The views of a scene show one set of named points, each view turned or mirrored, shifted and resized as a whole, with a little noise and some points left out.

Scene 1
View 1
z_977: 15, 17, 35, 3, 26, 42, -14, 13, -1, 9, 9, 29, 7, -25, -7, 29, 16, 2, -29, -13, 16
z_242: 3, 15, 18, -1, 18, 33, -14, 0, -17, 2, 10, 17, 5, 0, -10, 12, 19, 17, -5, -7, 19
z_802: 13, 1, -3, -1, 12, 25, -8, -12, -18, -13, 4, 1, -42, 20, -8, 9, -3, 14, 15, -29, 25
z_453: 0, 18, 28, 3, 20, 32, -20, 0, -20, 3, 13, 24, 9, -4, -7, 14, 22, 19, -13, -2, 20
z_225: -1, 13, 7, -3, 14, 28, -14, -6, -24, -3, 9, 11, 1, 12, -13, 6, 20, 23, 8, -5, 21
z_635: 5, 14, 7, -9, 16, 37, -8, 4, -12, 3, 7, 12, 17, 0, -19, 10, 23, 15, 2, -4, 16
z_524: 13, 4, -12, -13, 10, 33, -1, -3, -9, -7, 1, -2, -11, 13, -20, 9, 8, 10, 20, -19, 18
z_379: 7, 17, 18, -6, 20, 39, -10, 9, -7, 6, 8, 18, 19, -10, -17, 16, 23, 9, -10, -5, 15
z_123: 22, -4, -23, -17, 9, 34, 6, -5, -2, -12, -5, -11, -29, 15, -21, 10, -3, 1, 28, -33, 19
z_918: 16, 5, -4, -10, 14, 36, -3, 0, -6, -4, 2, 4, -10, 5, -17, 13, 8, 6, 11, -21, 18
z_626: 1, 13, 16, 2, 16, 27, -18, -7, -24, -4, 11, 15, -7, 10, -7, 9, 16, 23, 1, -8, 23
z_658: 34, -1, -14, -22, 17, 49, 14, 15, 21, 3, -8, -1, -1, -15, -28, 24, 1, -19, 6, -33, 10
z_356: 12, 10, 9, -6, 17, 37, -6, 4, -7, 0, 5, 12, -2, -2, -14, 16, 13, 7, -1, -16, 17
z_412: 7, 5, 6, 4, 13, 22, -16, -14, -24, -13, 7, 7, -39, 21, -3, 9, 1, 21, 11, -23, 27
z_654: 18, 7, -24, -30, 10, 48, 12, 13, 8, 5, -5, -8, 31, -3, -37, 9, 21, -3, 21, -11, 7
z_375: 12, 8, 1, -9, 15, 36, -5, 2, -8, -2, 3, 6, -4, 4, -18, 11, 12, 9, 8, -16, 17
z_355: 14, -5, -23, -8, 5, 19, -4, -21, -21, -22, 0, -13, -56, 38, -12, 2, -9, 17, 37, -35, 26
z_842: 9, 8, 12, 2, 16, 29, -13, -6, -17, -6, 7, 13, -23, 9, -7, 14, 6, 15, 2, -19, 22
z_992: 7, 7, 15, 9, 15, 21, -19, -14, -25, -12, 8, 12, -41, 17, 0, 12, 1, 21, 3, -23, 28
z_409: 17, 8, 21, 4, 21, 34, -12, 1, -6, -2, 7, 19, -23, -7, -4, 24, 3, 5, -13, -24, 21
z_860: 20, -1, -12, -8, 11, 30, 0, -6, -6, -11, -1, -4, -33, 15, -15, 12, -3, 5, 19, -31, 20
z_4: 0, 12, -2, -10, 11, 32, -9, -4, -20, -3, 7, 4, 10, 13, -19, 2, 23, 22, 14, -3, 18
View 2
z_654: -8, 6, -18, -18, 18, 2, 12, -12, -12, -23, 23, 11, -25, -25, -15, 22, -10, -30, 18, 34, 32
z_379: -18, 12, -14, 12, 8, 16, 9, 5, -26, -14, -2, 15, -23, -8, -4, 19, -15, -28, 3, 12, 10
z_658: -14, 12, -33, -5, 15, 1, 20, 3, -18, -22, 29, 14, 2, -19, -19, 15, -35, -19, 12, 38, 31
z_356: -18, 11, -11, 8, 6, 6, 12, 8, -19, -15, 7, 15, -9, -7, -3, 15, -16, -16, 7, 17, 11
z_453: -20, 12, -5, 19, 3, 16, 6, 10, -25, -12, -10, 16, -20, -1, 3, 17, -9, -21, 1, 4, 0
z_977: -22, 16, -24, 26, 9, 23, 14, 18, -34, -10, -7, 18, -12, -4, -5, 17, -31, -28, -6, 10, 8
z_412: -19, 10, 7, 10, -7, -8, 9, 14, -6, -18, 9, 14, 12, 1, 9, 6, -5, 11, 12, 11, -1
z_524: -14, 8, -3, -5, 4, -7, 11, 1, -7, -20, 19, 13, -3, -11, -3, 13, -6, -5, 16, 24, 15
z_123: -14, 8, -7, -8, 3, -16, 15, 3, -2, -23, 31, 12, 13, -13, -6, 8, -13, 4, 21, 32, 20
z_242: -19, 11, -4, 13, 3, 11, 8, 8, -20, -13, -4, 16, -17, -3, 2, 16, -9, -18, 4, 9, 4
z_842: -19, 12, -3, 13, -2, 0, 10, 13, -14, -16, 6, 15, 2, -1, 4, 10, -11, -2, 7, 12, 3
z_409: -22, 15, -15, 20, 1, 8, 14, 19, -23, -14, 4, 17, 6, -1, -1, 10, -27, -7, 2, 13, 5
z_635: -15, 9, -6, 4, 7, 9, 8, 1, -18, -16, 1, 14, -23, -10, -2, 19, -6, -24, 8, 14, 11
z_626: -19, 10, 3, 13, -2, 4, 6, 9, -15, -15, -2, 14, -10, -1, 6, 14, -2, -8, 6, 7, 0
z_860: -16, 9, -5, -1, 0, -13, 14, 8, -5, -21, 25, 12, 14, -8, -2, 7, -14, 5, 17, 26, 13
z_918: -16, 11, -13, 2, 6, 1, 13, 6, -15, -18, 15, 14, -2, -10, -5, 13, -17, -11, 11, 23, 16
z_992: -21, 12, 5, 16, -8, -4, 10, 18, -11, -16, 5, 15, 12, 5, 9, 5, -9, 10, 8, 8, -4
z_225: -17, 8, 5, 6, 0, 3, 5, 3, -13, -16, 0, 14, -16, -4, 5, 15, 2, -12, 10, 9, 4
z_375: -15, 10, -8, 2, 5, 1, 11, 4, -13, -18, 10, 14, -8, -9, -3, 14, -11, -12, 12, 19, 13
View 3
z_355: -38, 2, 10, -27, -19, -25, 6, -17, 4, 3, -11, 9, -38, -13, -1, 1, -3, 10, 20, -16, 4
z_225: 3, 4, -21, -10, -11, 2, 5, 9, 19, 11, -22, 26, 11, 1, -2, 3, -27, 11, 7, -23, -11
z_412: -1, 9, 5, -26, -12, -14, 5, 1, 15, -2, -14, 11, -13, -2, -5, -6, -12, 14, 9, -19, -1
z_242: 16, 3, -18, -11, 2, 12, 3, 23, 21, 10, -21, 23, 16, 5, -3, 2, -25, 10, 5, -22, -17
z_860: -23, -7, 5, -21, 2, -2, 3, 5, 8, 9, -11, 10, -24, -6, -1, 6, -2, 6, 18, -16, -11
z_379: 16, -6, -23, -4, 13, 24, 2, 32, 23, 16, -21, 24, 20, 8, -1, 7, -25, 6, 6, -22, -25
z_524: -22, -8, -11, -11, -1, 4, 4, 8, 12, 16, -17, 19, -11, -6, 0, 11, -12, 4, 17, -19, -15
z_4: -8, 0, -28, -6, -11, 5, 5, 8, 17, 18, -24, 30, 10, -3, 0, 10, -28, 6, 10, -23, -14
z_977: 37, -4, -8, -12, 29, 31, 0, 46, 25, 8, -16, 13, 22, 14, -6, 0, -16, 9, 3, -17, -28
z_658: -24, -29, -2, -6, 36, 32, 0, 34, 10, 25, -11, 9, -17, -1, 1, 20, 4, -6, 23, -14, -33
z_375: -7, -6, -12, -10, 6, 11, 3, 17, 15, 14, -17, 20, -1, -1, -1, 8, -15, 5, 12, -20, -19
z_802: -12, 2, 7, -25, -7, -10, 4, 1, 11, 1, -12, 10, -20, -4, -3, -2, -6, 11, 15, -17, -3
z_842: 7, 4, -1, -20, -1, 1, 4, 14, 17, 3, -15, 13, -1, 3, -4, -2, -14, 12, 9, -18, -10
z_409: 20, -1, 6, -23, 15, 12, 1, 28, 19, 1, -11, 7, 0, 8, -6, -4, -8, 11, 7, -16, -16
z_992: 10, 12, 8, -28, -9, -12, 4, 6, 16, -6, -13, 9, -8, 2, -6, -10, -12, 17, 7, -18, -1
z_453: 28, 6, -19, -11, 1, 13, 3, 26, 24, 8, -21, 24, 24, 8, -5, -1, -28, 12, 1, -23, -16
z_626: 12, 8, -13, -15, -8, 1, 4, 12, 21, 6, -20, 22, 11, 3, -4, -1, -25, 13, 6, -22, -10
z_654: -36, -26, -32, 8, 16, 30, 3, 23, 11, 37, -22, 30, 0, -7, 5, 30, -16, -7, 22, -20, -33
z_356: 4, -6, -11, -10, 10, 16, 2, 23, 17, 13, -17, 18, 4, 3, -2, 7, -16, 6, 10, -19, -20
z_918: -11, -8, -8, -12, 7, 10, 3, 17, 14, 15, -16, 17, -6, -2, 0, 8, -11, 5, 14, -19, -17
z_123: -36, -13, 1, -16, 4, 0, 4, 5, 5, 15, -12, 11, -29, -9, 1, 12, 1, 2, 22, -15, -14
View 4
z_635: -13, 14, 6, -9, -36, 4, -3, 0, -17, 4, 16, 5, 50, 20, 29, 22, 8, 14, -17, 14, 23
z_356: -2, 6, 8, -11, -30, 0, -2, 11, -9, 13, 25, -2, 31, 15, 19, 22, 2, 5, -19, 15, 27
z_524: -8, 8, 2, -3, -10, 5, -22, 10, -16, 0, 29, 2, 18, 14, 36, 26, -20, 5, -15, 28, 35
z_860: -1, 1, 2, -5, -1, 4, -26, 22, -10, 6, 40, -6, -5, 8, 30, 27, -31, -4, -17, 33, 41
z_658: 1, -4, -1, -16, -26, 36, 20, 39, 5, 38, 25, -14, -9, 7, 32, 16, -6, 28, -5, 37, 33
z_4: -18, 15, 3, -1, -21, 2, -20, -6, -24, -9, 18, 8, 48, 21, 38, 27, -6, 12, -17, 20, 29
z_375: -7, 7, 5, -8, -22, 5, -9, 10, -13, 7, 25, 0, 26, 15, 27, 23, -6, 8, -17, 21, 30
z_918: -4, 5, 3, -8, -19, 7, -10, 14, -11, 10, 28, -2, 17, 13, 28, 22, -12, 7, -16, 25, 32
z_453: -4, 13, 17, -12, -43, -18, -3, -6, -15, 4, 22, 3, 60, 21, 9, 22, 14, -4, -28, -2, 20
z_802: 3, 3, 7, -4, 1, -13, -35, 13, -14, -2, 43, -3, 5, 9, 21, 29, -32, -19, -25, 24, 41
z_379: -7, 10, 11, -13, -46, 1, 10, 4, -11, 15, 17, 1, 51, 20, 18, 19, 19, 12, -19, 8, 20
z_992: 3, 5, 15, -6, -10, -30, -34, 2, -16, -6, 41, 0, 27, 13, 9, 28, -20, -28, -33, 9, 34
z_977: 9, 3, 19, -23, -55, -10, 23, 14, 0, 30, 24, -8, 44, 17, -5, 14, 28, -1, -29, -3, 18
z_242: -5, 12, 12, -11, -36, -10, -6, -1, -15, 5, 23, 3, 48, 19, 15, 22, 6, -1, -24, 5, 24
z_654: -21, 11, -9, -6, -29, 45, 9, 17, -13, 15, 7, 2, 25, 16, 56, 20, -2, 48, 4, 42, 28
z_225: -11, 14, 8, -4, -24, -10, -23, -6, -22, -8, 23, 6, 48, 20, 26, 27, -5, 0, -22, 12, 27
z_412: 1, 5, 11, -4, -4, -23, -37, 5, -17, -7, 42, -1, 17, 12, 17, 29, -27, -26, -29, 16, 38
z_355: -5, 2, 0, 6, 24, -6, -56, 15, -20, -15, 48, 0, -14, 6, 38, 34, -58, -19, -20, 40, 50
View 5
z_918: -10, 1, -1, 18, -7, -5, -6, -33, 10, -9, -3, 7, -16, -5, -5, 21, -3, 21, -24, -17, -29
z_524: -16, 11, 3, 10, -7, -10, -4, -33, 10, -6, -3, 4, -19, 1, -15, 17, -2, 27, -27, -23, -25
z_658: 16, 4, -6, 12, -8, -27, 0, -27, 20, -12, -25, -6, 0, -4, 17, 32, 4, 16, -16, 16, -39
z_635: -25, -16, -21, 27, -4, -5, -11, -54, -5, -7, 5, 0, -17, -5, -3, 22, -7, 14, -39, -20, -28
z_412: -23, 4, 17, 24, -13, 19, -9, -17, 14, -10, 16, 27, -28, -11, -20, 9, -6, 29, -18, -44, -22
z_626: -30, -15, -6, 33, -8, 15, -13, -41, -1, -8, 18, 17, -26, -11, -12, 14, -9, 19, -31, -37, -26
z_842: -18, -8, 3, 31, -11, 14, -10, -26, 10, -11, 11, 20, -22, -14, -7, 15, -7, 20, -20, -30, -28
z_802: -15, 12, 20, 17, -12, 10, -5, -12, 19, -10, 8, 23, -25, -8, -18, 11, -3, 31, -14, -36, -23
z_992: -22, -5, 15, 32, -14, 27, -11, -16, 13, -12, 20, 31, -28, -16, -14, 9, -7, 25, -15, -43, -24
z_379: -19, -28, -26, 36, -5, 0, -13, -56, -5, -9, 6, 3, -14, -12, 8, 26, -8, 7, -35, -12, -34
z_453: -29, -32, -22, 44, -7, 15, -16, -54, -6, -9, 18, 13, -22, -16, 1, 20, -12, 9, -35, -28, -30
z_4: -32, -3, -12, 17, -2, -6, -9, -54, -5, -2, 8, 1, -23, 1, -19, 17, -7, 22, -40, -33, -24
z_356: -13, -12, -11, 29, -7, 0, -10, -40, 5, -10, 3, 8, -16, -10, 3, 22, -6, 15, -27, -15, -31
z_123: -3, 26, 17, 1, -9, -14, 0, -15, 22, -8, -11, 8, -15, 2, -16, 17, 2, 33, -16, -18, -26
z_977: -7, -43, -26, 54, -9, 13, -14, -46, 2, -16, 7, 13, -11, -26, 26, 29, -9, -1, -25, -3, -41
z_860: -7, 18, 17, 10, -11, -4, -3, -14, 21, -9, -4, 15, -18, -4, -14, 17, 1, 31, -14, -22, -26
z_242: -25, -23, -17, 36, -6, 10, -14, -49, -3, -8, 13, 10, -19, -12, -2, 20, -9, 13, -34, -26, -30
z_355: -17, 38, 37, -1, -12, 3, 0, -2, 25, -6, 3, 22, -29, 3, -37, 6, 0, 44, -12, -46, -17
z_409: -6, -20, -2, 40, -14, 18, -11, -23, 13, -16, 8, 22, -17, -20, 10, 21, -8, 13, -15, -16, -34
z_375: -20, -3, -7, 20, -6, -4, -8, -41, 4, -7, 2, 6, -19, -4, -8, 20, -5, 21, -30, -23, -28

Which points are out of place in each view (at most two, in the order of its rows)? Write - if all are in place.
view 1 -> -
view 2 -> z_918
view 3 -> -
view 4 -> z_524, z_992
view 5 -> z_375

Scene 2
View 1
z_797: 2, -5, -5, 17, -11, 12, 5, 3, -21, -2, 13, 5, -5, -8, 16, -6, 13, 1, 7, 4, 6
z_697: -4, 3, -13, 18, -13, 21, 9, 7, -18, -1, 14, 3, 2, -13, 19, 3, 12, -1, 13, 14, 12
z_780: 11, -8, 8, 14, 5, 12, 4, -6, -4, -3, 6, 23, -2, -3, 3, -25, -6, -2, 2, 15, -5
z_953: 6, -4, 8, 13, -2, 11, 1, 11, -23, -9, 4, 2, -13, 3, 25, -6, 10, 13, -3, 6, 0
z_857: 11, -7, 8, 14, 9, 15, 5, -9, 2, -3, 6, 28, 2, -4, -1, -30, -12, -5, 3, 19, -6
z_990: 9, -4, 12, 12, 7, 13, 3, 6, -12, -9, 2, 13, -9, 4, 16, -15, -1, 9, -3, 14, -5
z_804: 9, -7, 11, 13, 4, 11, 2, 3, -14, -8, 4, 12, -9, 2, 14, -17, 1, 7, -2, 10, -4
z_818: 3, -8, -5, 18, -17, 8, 3, 2, -26, -1, 14, 1, -8, -9, 17, -6, 18, 1, 5, -3, 7
z_912: 11, -16, 4, 17, -11, 1, 1, -7, -20, 0, 12, 12, -10, -7, 7, -22, 12, -2, 0, -8, -1
z_480: -5, 5, -11, 18, -9, 22, 9, 9, -18, -2, 13, 3, 3, -11, 19, 3, 10, 1, 13, 18, 12
z_910: 11, -7, 11, 13, 7, 11, 3, -1, -8, -6, 4, 18, -6, 1, 9, -22, -4, 3, -1, 13, -5
z_396: 7, -8, 8, 15, -7, 6, 0, 8, -27, -8, 6, 0, -15, 1, 23, -7, 14, 11, -4, -1, 0
z_16: 12, -10, 11, 14, 5, 10, 3, -6, -6, -5, 5, 21, -5, -1, 5, -26, -5, 0, 0, 10, -6
z_834: 3, -3, -2, 16, -2, 16, 7, -1, -9, -2, 10, 15, 2, -8, 8, -14, 0, -3, 8, 16, 3
z_736: 2, 1, 1, 14, -6, 14, 4, 13, -25, -8, 6, -2, -10, -2, 27, 1, 14, 11, 2, 8, 5
z_129: 0, -2, -10, 18, -10, 16, 8, -1, -14, 1, 15, 10, 3, -13, 10, -8, 8, -5, 11, 11, 8
View 2
z_910: -29, -24, -9, -1, -7, -22, 6, -17, 3, 17, 1, -7, -22, 7, -37, -3, -25, -9, 19, 8, 16
z_912: -40, -15, -22, 7, 2, 16, -12, -15, 1, 12, 18, -4, 0, 10, -31, -3, -29, -34, 14, 5, 12
z_797: -12, -21, -32, -7, -5, -2, -19, -16, 2, 9, 20, 9, 5, 23, -13, -1, -15, -21, 2, 3, 10
z_818: -16, -21, -39, -6, 3, 10, -25, -15, 0, 9, 24, 6, 14, 19, -14, -3, -14, -31, -1, 4, 8
z_990: -21, -31, -16, -10, 1, -29, 5, -19, 1, 18, 0, -8, -16, 2, -35, -8, -15, -9, 10, 11, 14
z_834: -16, -17, -16, -1, -20, -16, -5, -15, 5, 9, 11, 11, -14, 27, -17, 3, -23, -6, 16, 0, 15
z_780: -34, -17, -4, 4, -16, -18, 7, -15, 4, 15, 2, -2, -26, 14, -35, 1, -31, -8, 25, 4, 18
z_804: -24, -28, -17, -7, 1, -21, 1, -18, 1, 17, 3, -8, -13, 3, -34, -5, -18, -14, 11, 11, 14
z_697: 6, -21, -35, -12, -16, -11, -23, -15, 3, 4, 23, 23, 6, 36, 1, 2, -10, -10, -1, -1, 8
z_396: -16, -33, -35, -13, 17, -7, -15, -20, -3, 16, 12, -8, 8, -1, -27, -11, -7, -29, -4, 14, 9
z_16: -36, -19, -6, 3, -10, -15, 6, -16, 4, 16, 2, -7, -23, 9, -38, -2, -31, -12, 23, 7, 17
z_480: 13, -24, -36, -16, -16, -21, -22, -17, 3, 4, 20, 23, 6, 36, 3, 2, -5, -6, -3, 1, 9
z_736: -1, -33, -36, -19, 4, -19, -16, -20, -1, 13, 13, 4, 7, 12, -16, -7, -3, -16, -7, 10, 8
z_953: -11, -36, -33, -16, 12, -19, -10, -20, -2, 16, 7, -6, 3, 0, -27, -9, -5, -20, -4, 13, 10
View 3
z_857: 12, 3, 5, 11, 8, -2, 14, 41, 11, 5, -4, -14, 4, -5, -33, -6, 4, -11, -5, 12, 18
z_834: 1, 18, 14, 11, -12, -1, 6, 20, -1, 7, -7, -10, -1, 7, -8, 1, 4, -2, -11, 9, 15
z_910: 18, 12, 19, 6, -2, -10, 1, 36, 9, 1, -7, -16, -1, 5, -18, 7, 3, -11, -13, 18, 12
z_912: 16, 43, 32, 12, -12, -15, 16, 38, 5, -4, -7, -25, 5, 15, -9, 18, -26, -2, -8, 5, 2
z_129: -8, 32, 15, 16, -21, 1, 14, 12, -8, 7, -6, -10, 0, 11, 1, 4, -6, 6, -8, -1, 14
z_797: 0, 38, 28, 12, -25, -7, 6, 13, -7, 3, -9, -14, -2, 18, 9, 13, -10, 4, -13, 4, 8
z_990: 18, 15, 28, 2, -11, -12, -9, 28, 6, -1, -10, -16, -4, 11, -4, 11, 6, -11, -20, 23, 10
z_818: 3, 48, 34, 11, -28, -11, 7, 15, -6, -1, -10, -19, -2, 23, 13, 19, -18, 6, -14, 3, 4
z_736: 5, 29, 34, 3, -28, -10, -12, 9, -6, 2, -13, -12, -8, 21, 18, 16, 4, 0, -24, 17, 8
z_16: 19, 14, 18, 8, 0, -10, 7, 41, 11, 0, -6, -18, 2, 3, -23, 5, -3, -11, -10, 15, 12
z_480: -14, 30, 19, 12, -31, 3, 1, -3, -15, 10, -11, -4, -6, 17, 16, 3, 5, 8, -17, 4, 16
z_780: 13, 12, 13, 10, 1, -6, 10, 37, 9, 3, -5, -15, 2, 0, -24, 1, 0, -11, -8, 13, 14
View 4
z_990: 1, -2, 22, -22, -5, 22, -12, 37, -4, 15, -7, 5, 8, 5, 27, -1, -3, -13, 12, 6, 3
z_129: 5, 15, 6, -36, -4, 5, -27, 0, 4, -21, -6, 14, 18, 8, 12, 8, -2, -16, 0, -4, 3
z_910: -1, -12, 25, -26, -9, 33, -18, 31, 1, 10, -10, 0, 5, 8, 17, -11, -9, -16, 7, 2, 3
z_857: -2, -23, 15, -32, -12, 40, -20, 19, 16, 2, -15, -6, 5, 13, -2, -23, -2, -19, 6, -4, 0
z_16: -1, -13, 24, -29, -10, 35, -23, 25, 3, 5, -11, -1, 4, 10, 12, -12, -13, -17, 5, 0, 3
z_797: 5, 21, 15, -31, -2, 3, -27, 8, -8, -13, -4, 17, 17, 6, 26, 16, -11, -14, 1, 0, 6
z_780: -1, -14, 19, -31, -10, 33, -22, 21, 8, 2, -12, -1, 6, 10, 8, -14, -7, -17, 5, -2, 2
z_396: 4, 21, 31, -20, 0, 9, -21, 32, -21, 6, -1, 16, 11, 2, 43, 20, -20, -12, 6, 8, 7
z_736: 5, 25, 15, -22, 1, -3, -15, 25, -12, 1, -1, 18, 17, 2, 38, 20, -1, -11, 9, 6, 5
z_953: 4, 17, 25, -20, -1, 7, -15, 35, -16, 10, -2, 15, 12, 1, 40, 16, -9, -11, 10, 9, 6
z_697: 7, 28, -2, -33, 0, -10, -20, 1, 0, -20, -3, 21, 23, 6, 22, 18, 7, -12, 5, -2, 4
z_834: 2, 3, 8, -33, -6, 15, -21, 10, 7, -9, -8, 8, 14, 9, 11, -1, 2, -15, 4, -3, 2
z_804: 0, -1, 25, -23, -6, 24, -17, 33, -6, 11, -7, 5, 8, 6, 26, 0, -10, -15, 9, 4, 4
z_480: 6, 27, -3, -31, 0, -11, -16, 6, 1, -16, -3, 20, 24, 5, 23, 17, 13, -11, 8, -2, 3

Which points are out of place in each view (at most two, in the order of its rows)? Write - if all are in place.
view 1 -> z_736
view 2 -> z_480
view 3 -> z_834, z_990
view 4 -> z_910
